A landscape with many valleys, sampled at points; each row gives a point and its height.
From any point a ball takes the steepest step (drop divided by distance) to one of its 2 nearest points. It stops when none of these is lower. Distance is the straight distance between rows; heights are no part of it.
Q137 (h 716): [ 11   9   7   1  -7 -19  -5  -1   5 -12  -1   9  14   4  16   6  -1 -19
  15 -14   7  11  -1  -5 -20  -4  18   2]
Q978 (h 199): [  3   9   7   3 -11   0   0  -5  -1   2   9   5   1  -7   0  -4   1  12
  -4  10  -6  -1   9   1  12  -6 -14   3]
Q608 (h 840): [ -8   8  10   5 -21  -1  14  -2 -13   6   0 -12 -15   7  -2  11   6  -8
   0  11  19   1  -3  10   3  10  19 -17]
Q249 (h 153): [ -2 -11  -7 -14  12  14  -1   4   0   4   1   6   4  -7  -2  -1  10  -5
  -1  -2  16   6 -12   3  -2   4 -11  -1]
Q611 (h 340): [ 8 -9  2  3  3  6  4 -5 -6  3 -1 -1 -8 -5 -2 10 -1 10 -4 -5 -2  1  1  6
  4 -2 -4 -4]
Q367 (h 611): [  4  -1 -11 -12   6   3   4   9   0  -4  -1   6   9   4  10  12   5 -10
  12 -11  29   4 -10  -2 -12  17  14  -5]
Q377 (h 356): [  7  23  16  14 -19  -9  -4   1  -2   5  16   4   9  -2   4  -8  -7   6
  -2 -10  -2   2  12 -10   8  -9   9   3]
Q518 (h 482): [ -2   5   3  10   1  -5   3  -8  -6  -3  -8 -13 -11   9   0  -9  -5  -9
 -11   1 -23  -5  13   3 -10 -16  15   0]
Q657 (h 764): [  2  15   7   7  -4  -6  -5  -1   3  -7  13   6   8  -8 -12   2  -8  25
   3  -9 -19  -2  16 -13  11  -1 -10  15]
Q908 (h 792): [-13  19  24  13 -10  -5  -4   0   1   4  12  -1  -8   6  -4 -18  -8   6
  -5   3 -20  -1  18 -14   8  -5   2  10]
Q255 (h 357): [ -7 -13 -29 -11  28  11 -14  13   0   5  -8  -6  -6   1 -15 -15   2   8
  -4  -2   7 -12 -13   4  -3  10  13  -6]
Q881 (h 147): [  2   1   8  -2  -9   9   3  -4  -3   7   2   3  -1  -4   2   3   3   8
  -4  12   7   1  -2   7   8  -4 -15  -5]
Q976 (h 625): [ 16  -3   3   7   5  -9  -2   0   0  -4   0   2   4  -5  -3   4 -14   1
  -4 -24 -23   4  12   2  -9 -12   7   4]
Q48 (h 122): [  8  -8   6   2  -8   4   9  -5  -9   8  -4   0 -19  -4  -7  11  -8  21
  -2   5   2   2  -7  10  15  -3  -6  -5]
Q82 (h 458): [ 13 -17 -15  -6  19   7   1   6  -2   3   1   4   4  -4  -2  11  -5   7
   4 -21   4   1  -3   3  -4   5   7  -2]
Q963 (h 251): [ -3 -14 -12 -12  17  11   0   8  -9  11  -9  -1 -21  -6 -21  -4  -8  14
   2   8   1   7 -26   6  11   3  -9   6]
Q623 (h 178): [  3 -19 -10 -12  16   6  -1   4   4   5   0   3   2  -9  -8   3   4   4
   3  -5  -1   1  -6   6   0   2 -12   3]
Q120 (h 188): [-17  -8  -3  -5   4   1   6  -4   4   7  -4 -12 -18   2  -4  -5   5  -8
  -5  24   0  -4  -3   6   5   0 -22  -2]
Q307 (h 301): [ -5  -9 -16  -9  21   9  -8   0   9  -8  -6   2  11   2   6  -2  10 -20
  10  -7   8  -6  -6   2 -14   5  10   5]
Q971 (h 319): [ 16  -6  -2  -5  11  -5   0   3   4  -1   3   9  11   0  13  15  -3  -3
  10 -21  13   5  -1   1 -14   2   6   3]
Q112 (h 573): [-15 -12 -13   6  15 -12  -2   0   0   3 -14 -16 -10  11   2  -5  -4 -10
  -9   6 -23 -10  10   4  -6  -4   1   2]
Q593 (h 812): [  4  -7   2  -7  -1   8   0   0  -2   4  -4   6  -3 -10 -12   2   2  17
   4   8   2   2  -7   6  12  -3 -25   3]
Q242 (h 68): [  9   2  -6 -10  -8   8   0   2   2   5   7  17  17 -13  -5   3   4  18
   9   3  11   4  -4  -7  12  -3 -25   3]
Q147 (h 445): [  0   8  11  12   0  -7   5  -7  -5  -4   1 -10 -16   3  -3  -8 -10  -4
 -13   1 -24  -3  13   3  -3 -15   5   2]
Q939 (h 390): [ -8   6  -6   9  -8  -6   0  -3   1 -12 -19   3   5  18   5   8   7 -16
   6  -5   3   0 -10  -4  -8  11  41 -15]
Q619 (h 583): [-14 -18 -19   2  13 -12  -8  -1   8   6 -12 -17 -10   8   1  -5   2 -11
  -8   9 -13  -8   7   2  -2   2  -4   3]
Q828 (h 381): [ 16   2   0  -3 -15  -1   3  -2   0   6   3  10  10 -12  -3  12  -3  26
  11  -6   4   3   3   0  16  -3 -17   0]
Q475 (h 395): [  6   3   3   3   2  -1  -2  -4  -1  -9  -2   0  12   0  10  -2  -1 -17
  -2  -7  -7   3   2   1 -14  -6  10   4]
Q185 (h 400): [  7   4   6   7   1  -7  -5   3   2  -9   0  -3   6   0   3 -11 -16 -14
  -5 -13 -23   3  11  -8 -14 -16  16   7]
Q625 (h 240): [-11   7 -10   8   1  10   7  -6  -8  -5 -17  -9 -16  17   1   1  11  -7
  -6  12   9  -6  -6   1  -1  11  27 -12]
Q78 (h 854): [  7  21   6   0  -9  -5  -4   0   5   0  21  14  23  -3  13  -4  -1   4
   4  -6   6   2   8 -14   3  -1  -5   7]
Q180 (h 783): [ -8  14  23  12  -8  -6  -7   4   5  -3  11   1  -2   0  -8 -11 -12  12
  -7  -8 -23   0  19 -15   5  -6   0  13]
Q177 (h 897): [ -6   9   3   9 -10  -1  -2  -7  -3 -16 -14  -1   2  11   6  -7   8 -27
   1   3 -14   3  -2  -6 -15  -5  26  -1]
Q579 (h 300): [  9  -4  -1  -6   9   0  -1   0   4  -5   5   7  13  -5   9   3   4  -8
   2 -12   4   0   0   1  -9  -2  -5   4]
Q140 (h 130): [  8  -7  -2 -11   3   9   0   6   3   7   6  10  12  -5   4   7   3   2
   4  -9  25   9 -12   0   0   4 -15  -5]
Q168 (h 81): [ -3   7  11   3 -13   8   6  -8  -6   2   2  -4  -4   1   7  -1  12  -5
  -8  15   8   1   0   9   0  -2  -2  -7]
Q952 (h 558): [ -1   0 -19  -7  10   3  -3   5   5 -11  -8   8   8   9  13   9   9 -17
  16  -9  20   0 -14  -5 -16  16  24  -3]
Q405 (h 308): [  8   8   9   9  -8  -6  -5   5   3 -11   0  -5   1   2  -1 -14 -14 -13
  -4 -15 -18   8   9  -9 -13 -18  23   6]
Q355 (h 481): [-11   5  10   3   2  -9  -9   7  12  -6  13   2  15   0  -1  -6  -8   6
  -3  -8 -17  -1  15 -20   0   3  -7  17]
Q471 (h 622): [ 13   3   1   0   5 -11  -5   0   4  -9  -5   6  13   7  17   7  -1 -15
  13 -18   3   6  -3  -3 -22  -4  19   3]
Q211 (h 747): [ 11   6   3   5   2  -7  -5   1   4 -10   7   6   7 -10  -8   4  -8  21
   0 -17 -19   1  16  -6   4  -2 -13   9]
Q772 (h 303): [ 11  11  13  14 -17 -16   0   1  -2  -3   0  -1   8   3   2  -5  -9 -12
  -1 -17  -4   5   9  -2  -8 -14  19   1]
Q722 (h 819): [  2  10   1   0 -10  -1   1  -4   1  -2   6   5   1 -11  -9   0  -2  25
   4  13 -11  -2  10  -4  17  -1 -21  12]
Q794 (h 113): [  9  11  -3  -7  -8   5  -2  -1   6   5  12  16  21  -8   3   1   2  14
   6   3   8   2   6  -8  10   0 -19   5]
Q495 (h 252): [ -2  -7 -12  -7  13  12  -5  -1   6  -4  -2   5   9   0   6   1  12 -17
   7  -8  17  -1 -10   1 -13   6   9   3]
Q615 (h 406): [ 18   3   1  -1  -6  -6   1  -3   4  -1   8  10  13 -11  -1  10  -2  24
   4 -11  -2   2   6  -2  10   0 -16   2]
Q52 (h 501): [ -4   6 -11   0   4   0  -3  -2   7 -13 -14  11  11  13  14   9  12 -19
  15  -6  12   2 -14  -7 -17  13  29  -7]
Q661 (h 422): [ -5  -2 -10  -1  17   0 -12  -1   9 -16 -10   3  15   6  11  -4   7 -25
  14  -7  -6  -1  -4  -4 -21  -3  18   2]
Q404 (h 454): [ -5  -8  -5   4   9 -11   3  -4   3   1  -4 -14 -17   3  -4   0  -5   0
  -8  11 -24  -7   9   4   4   0 -14   5]
Q583 (h 191): [ -7  -7   5  -7   1   5   9  -3  -1   4  -5  -2 -23  -1 -10  -4  -2   8
   0  26   2  -4  -9   8  13  -7 -24  -1]
Q361 (h 824): [  3  10   3   1 -12   2   5  -6   0  -2   2   2 -13  -8  -7  -1  -5  23
   4  18  -9  -5   4   2  22  -4 -21   7]
Q279 (h 401): [  2 -14  -5   2  15  -3   7  -8  -5   2  -9  -7 -24  -1  -8   7  -7  11
  -3   1 -19  -7   5   7   4  -4  -4   0]
Q782 (h 380): [ -9 -23 -17 -13  17  -1  -8   3  10   8  -3  -4   2  -6  -9  -4   6  -7
   2  -1  -1  -3   0   5  -2   6 -11   6]
Q23 (h 378): [-13   2  -7   5  15   8  -1  -5  -4  -6 -19  -9  -9  13   2  -4  10  -7
  -7   8  -2 -10  -2   4  -7   3  23  -7]
Q118 (h 155): [  4  -7  -1  -2  -1   9  13  -1  -9   9  -5  -3 -26   0  -8  11 -13  18
  -1   7   4   2 -15   7  13   0  -3  -3]
Q974 (h 528): [ 13   1   2   7   4  -9  -3   2   3  -9  -1   0   5  -1   1  -4 -17  -6
   0 -26 -22   4   9  -2 -14 -15  17   6]
Q391 (h 140): [ -3 -10  -2 -10   5  19  -2   5  -5   7   0   3  -3  -5  -5   0   5   2
  -3   6  18   7 -15   4   4   5 -11  -6]
Q36 (h 837): [ -2   0   8  -1 -15   6  12   0 -12  11   2  -6 -20   1   0  11  -5   8
  -1  11  20   4  -9  12  12   3   3 -12]
Q956 (h 803): [-15   7   6   5  -5  -8  -2   1   6   4  11  -5  -6   2   1  -9  -1   5
 -10  20 -11  -5  10  -7  10   5 -19   7]
Q902 (h 379): [  6  -1   6   8  -1   0   5  -8 -10   1  -1  -5  -8  -2  -1   4  -3   5
  -9   1 -10  -1   8   8   0  -6  -2  -3]
Q507 (h 145): [  6  -6   1  -9  -2  -2   8   5  -3   3   5   1   7  -1   5  15  -2   0
   9 -15  21   3  -3   3  -3   9   8  -8]
Q149 (h 814): [  3  -3  -1  -4  -4   0   1   0   4  -1  -1   1   3 -14 -11   1   1  20
   3  10  -7  -1   4   0  14   0 -26   8]
Q991 (h 227): [  5 -15  -5 -13   6  12  -1  11  -6  10  -1   8   1 -13 -15   3  -3  13
   4  -3  15  11 -21   2   8   4 -14  -1]
Q896 (h 807): [-14   5  -1  -2  -7  -5  -2   0   9   1   7  -5  -5  -3  -4  -7  -1  12
   0  25  -4  -5   6  -4  17   3 -25  11]
Q131 (h 443): [  7 -15  -7   3  17  -3   5  -4  -4   0 -10  -4 -13  -5 -11   6  -6  13
  -1  -7 -24  -7  10   8   1  -3  -5   3]
Q801 (h 413): [  2   3   9  13   0  -4   6 -10  -8   1  -2  -8 -12   4   0  -1  -5  -1
 -11   6 -15  -3   9   6  -2 -12   3  -3]
Q505 (h 838): [ -8   3  11  -2 -19   4  14   2 -13   7   1 -11 -17   3  -3  10  -3   2
   0  11  21   2  -6  11   8   9  12 -16]
Q624 (h 129): [ -1  14  12   6 -14   6   1  -5  -3   0   7   0   4  -1   8  -8  10  -6
  -7  11   2   0   7   1   1  -2  -3  -2]
Q275 (h 168): [  0   6   6  -1  -8   5   4  -4  -1   4   3   3  -7  -5   0  -2   4   7
  -4  19  -2  -1   1   4  12  -5 -17  -3]
Q587 (h 559): [ -6 -15 -16   5  21 -12  -7   4   4   0 -13 -11   0   6  -1  -5  -8  -6
  -4  -7 -29 -10  13   3 -11  -3   6   7]
Q850 (h 808): [ -8   0  -3  -5  -5  -3  -1   2   7   4  -1  -2  -5  -6 -10  -7   1  15
   3  25  -3  -3   2  -2  18   2 -32   8]
Q341 (h 488): [ -2   3   1  11   3  -1   4 -10  -9  -3 -12  -9  -7  10   3  -2   0 -12
  -9   3 -15  -3   7   4 -11 -12  20  -2]
Q73 (h 433): [ -7   1  -4  10   6   7   4  -8  -9  -3 -16  -8  -6  13   4   2   5  -9
  -7   5  -7  -7   3   5  -9  -1  23  -5]
Q580 (h 185): [-15  -4  -1  -3   6  10   6  -7  -2   5  -6 -11 -17   2   0  -6  10 -10
  -8  21   4  -6  -3   5   0  -1 -10  -4]
Q755 (h 493): [ -6  -9  -6   8   8 -16   2   1   4   0  -3 -15 -15   6  -4  -4 -12   0
 -11   4 -33  -5  14   1  -2   0  -9   8]
Q410 (h 476): [ 19   5   5   1  -2  -8  -1   0   5  -2   9  10  12  -7   3   4  -5  10
   0 -18  -7   3   8  -1   1  -2 -10   3]
Q804 (h 302): [12 -2  5 -1 -7  0  2 -3 -3  5  5  4  7 -6  5 10  0  8  0 -8  5  2  2  4
  5 -2 -9 -6]
Q206 (h 586): [  2  -2 -24  -8  14   8  -2   9   4  -6  -4   7   7   7  10   5   5 -10
  12 -11  25   2 -15  -4 -14  14  21  -3]
Q245 (h 202): [  1   4   9   5  -5  -2  10 -10  -5   0   4  -5 -21   2   0  -2  -3   9
  -7  16 -11  -5   4   8  12  -8 -11  -2]
Q237 (h 292): [ -2 -14 -20  -8  26  11   1   5  -6   6 -10  -7 -22  -2 -21   1  -7  23
  -1   2  -8  -5 -14   4   8   3   2  -3]
Q110 (h 339): [-10 -11 -22  -9  24  15  -4   7  -3   5  -8  -8 -16   1 -12 -11   1   7
  -5   5   3  -8  -9   5   1   7   9  -6]
Q335 (h 95): [ -5  -2  -4   0  -2  13   4  -2  -7  -1  -5  -4  -2   6   6   7   9 -10
  -3   5  14   2  -7   3  -4   8  18  -9]
Q106 (h 572): [ 16   8   7   4  -3 -11  -4   1   4  -6   9   8  15  -2   7   1  -9   1
  -1 -17  -6   5   6  -5  -8  -8   2   4]
Q873 (h 310): [  8  14  12  10 -12  -5  -2  -4  -1   2  13   4   9  -3   5  -4  -2   5
  -7  -3  -5   0   7  -4   4  -7  -1  -1]
Q320 (h 800): [-14  12  13   8  -8  -6  -1   0   3  -1  11  -8  -9   5   3 -12   0   0
  -9  19 -14  -6  13  -4   6   1 -10   6]
Q375 (h 521): [  7   0  -8  -1  14  -2  -8  -1   5 -11  -8   8  13   6  15   3   7 -18
  14 -13   3   3  -5  -2 -19  -4  18   4]
Q559 (h 187): [  6  -6   6 -14  -4  -2   8   8  -4   9   7   4   5  -7   1  14  -5  10
  12 -13  23   3  -3   4   2   9   0 -12]
Q743 (h 860): [  2  16  15  11 -26  -8   1  -5  -3  -9   0   3   7  10   9  -7   9 -27
   0   0   3   7   0  -6  -8  -2  18  -3]
Q415 (h 867): [ 12  21   2  -2 -13  -5  -1  -1   2   7  19  14  21  -5  11   3  -3  10
   8  -6  12   1  11 -12   4  -1  -6   2]
Q796 (h 774): [ -3  15  15  14  -7  -5  -6  -3   1  -2  16   5   2  -4 -10  -5 -10  22
  -1 -10 -22   0  19 -16  10  -6   0  13]
Q463 (h 369): [  9   4   9  -1 -20  -6   3   0  -1  11   7   6  10 -10  -2  11  -6  21
  10  -7  11  -1   6   5  16  -1  -8  -7]
Q728 (h 368): [-12 -23 -27 -13  25   7 -14   8   6   8  -8  -7  -5   1 -16 -11   5   0
   2  -3   2 -11  -8   6  -2  10   3   0]
Q20 (h 868): [  5  12  15  12 -26 -12  -2  -2   1 -12  -1   5   6   8   7  -6   5 -28
   5  -4  -3   8  -4 -10 -11  -7  24  -3]
Q102 (h 324): [-11  -6  -5   2   2 -13 -12  10  18  -2   9  -6  12   1  -1  -4   0  -1
  -9   1 -10   0   9 -13   4  13 -19  16]
Q793 (h 193): [ -8   7  -6   8  -6  10  12  -4 -11   1  -9 -11 -17  14   2   7   7  -7
  -9  13  12  -2  -7   3   0   9  22 -13]
Q16 (h 318): [ -5 -14 -18  -6  30   7  -2   7  -5   6 -11  -9 -18   1 -15  -1  -2  12
  -4   1  -7 -10  -7   4   3   5   7  -5]
Q213 (h 647): [ 12  16  11   5  -3 -14  -7   3   9  -9  14   8  17  -1   8  -5 -12   2
   2 -21  -4   6   8 -14  -7  -9   6  10]
Q5 (h 531): [-13   8  15   1   3  -7 -10   9  13  -8  16   6  18   1   5 -12  -7  -2
   0 -10 -11  -2  12 -22  -5  -1  -3  16]
Q438 (h 832): [  6  15  10   8 -23  -2   7  -8  -4  13   4   5 -11  -1   1   5  -5  21
   4  14   4  -6   2   8  22  -9 -11  -3]
Q821 (h 233): [ -4   4  -2   8  -6   1   6  -4  -9  -4 -13  -5   0  14   4   9   5 -10
   0   0   5  -2  -4   2  -6   6  33 -11]
Q570 (h 45): [ 16   0   2  -4   4  -8   1   0   3  -2   6  10  17  -2  13   9  -1  -4
   6 -19   8   5   1   2 -11  -2  -3   4]
Q653 (h 237): [-14  -5  -9  -4  -2  -8 -14   6  19   6   9  -5  12  -3  -1 -13   7  -6
  -7  12   5   0   3  -9   6  11 -26  10]
Q491 (h 169): [  2  -6  -4 -12   3  12   3   7   1   3   5   6  10  -2   6   5   7  -6
   5  -7  31   7 -14  -1  -7   9  -4  -5]
Q807 (h 186): [ -2  18  14   6 -15   1  -3  -2  -3  -8  11   1   9   2   9 -10   6 -11
  -6   5   0  -1   7  -6  -4  -1   3   2]
Q29 (h 175): [-11  -3   0  -2   5  14   9  -8  -6   3  -6 -10 -23   4  -2   0   5  -4
  -7  18   6  -3  -5   6   4  -2  -4  -5]
Q42 (h 636): [ -5   3   3  -9 -14   0  11   5  -5   0   6  -2   7   0   2  12   6  -8
  10  -3  29   3  -5   3  -3  16  11 -13]
Q701 (h 224): [ -4   6  10   2  -9   3  12  -9  -1   2   1  -3 -22   3  -3  -4  -2   9
  -2  25  -8 -10  -2   8  18 -10 -18  -2]
Q746 (h 835): [  1   1  11   0 -19   7  10  -3  -8  11   0   2 -14  -1   0   6  -2  13
   0  14  16   1  -9  11  15  -1  -9 -10]
Q21 (h 317): [ -4   6   1  13 -11  -5   0  -6  -4  -6 -16   0   1  15   4   5   5 -16
   2  -5  -4   1  -6  -2 -12  -1  36  -8]
Q689 (h 780): [ 10  16  12   5 -16 -13  -6   1   6 -14   2   8  13   6  16  -4  -1 -22
  10 -11   4  13  -1 -14 -17  -8  16   4]
Q822 (h 543): [ -9 -10  -8   7  14 -15  -4   3   3  -1  -8 -13  -8   6  -2  -8 -12  -9
 -10  -1 -33  -4  14   2  -9  -6   3   8]
Q550 (h 419): [ 17 -12  -6  -5  11  -4   2   3   1   4   2   8   8  -4   6  15  -5   5
   8 -23  10   1  -3   2  -6   3   2  -2]
Q333 (h 796): [-14  17  22  13  -9  -6  -2   1   1   0  13  -7 -15   9   0 -18  -7   0
  -8  12 -20  -3  15  -9   7  -6  -2   7]
Q207 (h 811): [ -2 -14  -2 -12   5   6  -3   3   3   6  -7   3  -5 -12 -14  -3   3  10
   4  12   4   4 -10   3  12  -2 -24   5]
Q552 (h 343): [ -2 -12 -16  -1  25  11   5  -1  -7   5 -10  -8 -18   4  -5   2  -2  12
  -6   2  -5  -9  -3   4   4   1   8  -8]
Q17 (h 399): [  2  -4  -4  -5  12  -1  -7   0   7  -6   2   3  15  -5   9  -2   8 -18
   1  -5  -1  -1   0   2 -14  -1  -3   5]
Q636 (h 206): [  0  -6 -10 -10  10  14   1   4   2   0   1   4  10  -1   4   1  12 -13
   4  -7  24   2 -14   0  -9   8   3  -3]
Q289 (h 813): [  8  22  15   4 -13  -9  -6   2   5 -13  10  10  16   7  15 -11  -1 -12
   5  -8   7   8   3 -17 -10  -7  10   8]
Q626 (h 704): [ 14  -3   0   4   9 -10  -2   0   3 -10   5   4   6 -11  -5   5 -10   9
  -2 -20 -23   2  11  -1  -4  -6  -7   8]
Q468 (h 39): [  1  -5  -1  -4  -2  15   3  -1  -6   1  -1  -2   0   3   5   4   7  -9
  -4   0  17   2 -10   5  -6   5   4  -7]
Q900 (h 217): [ -6  13  12   2  -3  -2  -8   3   6  -8  16   6  15  -3   6  -9   2  -2
  -5   0  -7  -3  11 -11  -1  -1  -5   9]
Q451 (h 123): [ 2 -6  3 -5 -4 11  2  2 -5  8  0  1 -1 -4  3  6  1  5 -1  2 15  6 -8  6
  5  2 -7 -9]
Q616 (h 205): [ -8   2   6  -3  -5   3  11  -6   2   3  -3  -3 -21   2  -6  -6  -2   4
   1  29  -3  -9  -8   9  18  -8 -27  -1]
Q860 (h 170): [ -6   3  -8   3   0   5   5   0  -6  -3  -9  -7  -2  14   2   9   6  -8
  -4   0  12  -1  -5   1  -6  11  29 -11]
Q63 (h 198): [  7 -25 -16 -12  25   8  -5   7   3   4  -1   6   1  -9 -13   4   2   8
   6 -14  -3  -1  -7   4  -1   4  -5   5]
Q238 (h 810): [ -8  -9  -4 -13  -2   0  -1   3   4   5  -8   1  -8  -6 -17  -6   0  12
   5  22   4   2  -8   3  15  -2 -34   7]
Q134 (h 163): [  6  -1   9   6  -6   2   9 -11  -6   6  -2  -4 -18  -1  -2   6  -3  12
  -5  10  -4  -2  -1   9  10  -6  -8  -6]
Q278 (h 489): [ 15 -13  -7   0  14   4   3   0  -3   1  -1   3   2  -5  -1  12  -6   9
   0 -18  -7  -1   2   4  -2   0   2  -1]
Q582 (h 374): [-10 -25 -22 -12  20  -1 -11   3   9  12 -10  -9  -6   1 -11  -4   7  -6
  -1   1  -3  -8  -4   6  -2   8  -4   2]
Q266 (h 239): [ -9 -14 -13 -16  17   8  -7  10  -8  10  -7   2 -11 -12 -28  -8  -5   9
   4   8   7  10 -26   8   9   6 -16   7]
Q612 (h 386): [ -7 -17 -13 -11  14  -2  -9   2  10   2   0  -2  10  -8  -1  -5   8 -12
   0  -3  -1  -4   1   5  -5   7 -13   7]
Q875 (h 257): [10  6  8  4 -8 -2 -1 -5  1  1  8  5  8 -6  5  1  0  7 -5 -1 -1  1  5  2
  4 -3 -7 -2]
Q631 (h 264): [-10  -4  -9   0  -1 -10 -16   7  21   5  10  -6  12   1  -2  -7   3   2
  -8   7  -1   2   5 -13  10  15 -24  16]
Q135 (h 359): [ 14  19  14  14 -18 -15  -1   2   2  -1  11   2  13   0   3  -8  -9  -1
  -1 -17   0   5  11  -7  -3 -11  11   1]
Q336 (h 627): [ -2   0  -5 -13  -4   3  10   8  -6   0   3   2   5   1   4  11   3  -9
  10  -8  31   7  -9   0  -7  17  13 -10]
Q28 (h 151): [ -7  -3  -4   3   2  14  10  -7 -11   4  -8  -9 -20   8   0   2   7  -3
  -5  13  11  -1  -6   7   0   2  10 -10]
Q494 (h 834): [  2  12  13   4 -24   2   9  -5  -7  15   1   1 -14   0   4   3  -4  17
   3  16  13  -4  -3  12  21  -6  -9  -8]
Q232 (h 215): [  3  -5   3 -14  -9   6   4  13  -5  12   4  10   9  -8  -4  10  -9  17
  12  -6  24   9 -17   1  10   8 -14 -10]
Q342 (h 828): [  4  18   7   8 -17  -1   5  -9  -4   5   3   4 -11  -4  -3  -1  -5  23
   0  16  -8  -7   6   2  25  -7 -14   7]
Q655 (h 203): [  8  -7   6  -9  -9   0   6   7  -4  11   6   7   7 -10   0  13  -7  16
  11  -9  20   6  -5   4   8   6  -9 -10]
Q340 (h 907): [-10   3  -4   6   1   1  -4  -6   0 -15 -18  -3   5   9   7  -8   8 -24
   1   3 -15  -2   1  -2 -18  -6  22  -1]
Q573 (h 590): [-12 -14 -13  -2  12  -6  -5   1   7   2  -4 -10  -1  -2  -1  -5   4 -12
  -7   7 -14  -8   7   4  -2   3  -9   3]
Q925 (h 358): [  7   5  13  -3 -18  -8   7   1  -2  11  12   5  14  -8   3  12  -2  11
  14  -8  19   0   6   4   7   0  -5  -9]
Q234 (h 416): [-14  -1   2   4   3 -13 -11  13  14  -7   8  -2  13   2  -2  -6  -6   7
  -5  -4 -17   1  11 -16   2   9 -12  18]
Q958 (h 309): [ -8   7 -11   9   9   7   1  -3  -7  -6 -21 -10 -13  19   1   0   7  -2
 -10   7   2  -9  -6   2  -3   9  31 -13]
Q817 (h 197): [ -4  -3   1  -6   4  -1  -5   1   7  -2   8  -3   9  -9   3  -7   7  -6
  -6   6  -3  -3   6   1   0   2 -18   2]
Q277 (h 465): [  1  -3  -3  -1   8   3  -4  -4   2  -7  -6   1  11   0   8  -3   8 -18
  -1  -6  -2  -4   1   1 -14  -2   8   1]
Q250 (h 180): [-14 -11  -2  -9   6   0   4  -1   1   7  -6  -6 -19  -3 -12  -4   2   0
   0  21   2  -1  -9   5  10   0 -25   1]
Q39 (h 270): [ -3 -19 -16 -11  20   6   2   3  -5   7 -10  -4 -23  -6 -24   0  -6  20
   3   5  -7  -1 -18   6  10   1  -6   4]
Q617 (h 428): [ -4 -12  -4   2  13  -4   7  -8  -1   2  -7 -10 -20  -2  -8   3  -4   6
  -3  10 -19  -5   4   8   5  -4 -13   2]
Q345 (h 182): [  5  10   2  -5  -4   6  -2  -1   5  -1  12  10  18  -7   7  -4   6   5
  -2   2   6  -1   5  -7   2  -1 -16   2]
Q668 (h 118): [ -5   2   4   3  -7  12   8  -8  -9   4  -2  -6 -12   8   5   3  11 -10
  -8  13  10   1  -4   7  -1   2   4  -8]
Q201 (h 222): [  6 -10   0 -10  -3   9   3   8  -8  12  -1   8   5  -8  -6   8  -5  17
   7  -1  19  10 -19   3  11   4 -15  -6]
Q667 (h 643): [ -7   4  -4  -7 -15   6  12   8 -12   0   3  -4  -3   2  -2   9   3 -10
   4   3  27   4  -7   2  -2  19  17 -16]
Q466 (h 887): [  0  10   5  12 -13  -4  -1  -5  -3 -12 -12  -5  -3  10   2 -10  -1 -25
  -3   3 -17   5   4  -5 -13 -14  27   0]
Q960 (h 520): [ -1 -17 -13   2  20  -8  -5   3   2  -2  -8  -6  -1  -2  -6  -2  -5   1
  -3  -7 -25  -6  13   6  -5  -2  -4   5]
Q777 (h 371): [  2 -15  -7  -2  20   5   6  -4  -7   6 -10  -5 -21   0  -8   9  -5  15
  -6   3 -11  -6  -1   7   6  -3   3  -4]
Q740 (h 843): [ -3  10  15  13 -23  -2   9  -7 -11   5   1  -9  -7   7   3   7  11  -9
  -2   8  12   1  -1   9   1   5  15 -13]
Q436 (h 877): [  6  11  11  11 -17  -7  -3  -2  -2 -12  -7   1   2   9   5 -10  -2 -25
  -1  -3 -10  10   1 -10 -13 -13  26   0]
Q640 (h 592): [  2  14  16   3  -2  -5  -7   5   9  -8  16  10  15   0   5 -12 -10   2
  -1 -15  -8   3  13 -17  -5  -8   3  12]
Q244 (h 446): [ -8   6 -12   5   2   0  -4  -2   6 -16 -18   6   7  15   9   7  10 -17
   9  -5   4  -1 -14  -4 -10  17  33 -11]
Q156 (h 285): [  7   9  10   6  -9  -4  -4  -3  -1  -8   5   2   9   2   9  -4   0 -11
  -3  -4  -5   3   7  -4  -8  -6   7   3]
Q664 (h 165): [ -1 -14  -7 -12  12   9  -3   3   3   2   2   2   4 -10  -7  -1   7  -2
   0   2   6   0  -5   4   2   1 -17   1]
Q305 (h 107): [ -3   8   4  -2  -3   0  -7   2   8  -5  13   5  15  -6   6  -7   4  -1
  -8   3  -5  -2   8  -5  -1   2 -14   6]
Q916 (h 98): [ 10  -4  -1 -12  -1   8   1   6   2   6   5  14  15  -7   1   4   3  12
   8  -5  18   7  -7  -3   6   1 -22  -4]
Q723 (h 847): [ -1   8   9  11 -19   1   5  -9 -10   0  -5  -5  -3   8   6   2  11 -15
  -5   5   7   3  -2   6  -5   4  17  -9]
Q607 (h 90): [  3  -4   1  -3  -5   8   7   4  -5   5   4   1   3   0   5  11   2   0
   1  -5  20   3  -6   5   0   8   5 -11]
Q239 (h 234): [ -6 -14 -11 -17  15  13  -7  11  -6  11   0   4  -4 -11 -21  -4  -1   6
   2   1  13  11 -24   5   7   5 -14   2]
Q456 (h 853): [  3  10  12   7 -18  -1   2  -8  -6  -6   0  -2   5   7   8  -3  13 -20
  -6   4   3   3  -1  -1  -8  -1  13  -5]
Q267 (h 485): [  5 -15 -10   2  19  -1   0  -2  -3  -1  -8  -1  -3  -4  -7   5  -3   6
  -3 -13 -22  -5   9   8  -3  -4   1   4]
Q645 (h 355): [-10  -6 -16  -2  23   2 -17   0  14 -13 -13   0  13   6   8  -5  12 -21
  15  -8   2 -10  -6   0 -19   1  18   3]
Q981 (h 231): [ 14  12  13  12 -14 -11  -4   6   4 -10   6  -1   5   1   3 -11 -13 -11
   0 -16  -8   9   7 -12 -12 -18  22   4]
Q957 (h 833): [  4  24  13   2 -11  -3  -7   1   3  -8  18  10  21   2  14 -10   0  -6
   4  -5   7   3   7 -18  -5  -4   5   9]
Q435 (h 333): [  8   0  11  -1 -11  -4   6  -1  -3   5   9   2  10  -1   5  12  -1   5
   5 -10  14   1   1   5   0   2   0 -10]
Q895 (h 221): [-12  -5  -4  -6   1  -4  -7   3  11   2   6  -4   5  -5   0  -8   7  -5
  -8  13   1  -2   6  -1   4   6 -25   3]

Call two points neighbours if one is among the 2 nearest of the other. Go from one point of each pair to the other, from neighbour to neighbour, staying as low as possible. Name the highest point that can't be avoided.
Q48 / Q981 => Q277
Q305 / Q279 => Q213
Q570 / Q607 => Q82
Q468 / Q981 => Q135
Q250 / Q168 => Q120
Q168 / Q48 => Q701
Q305 / Q242 => Q345
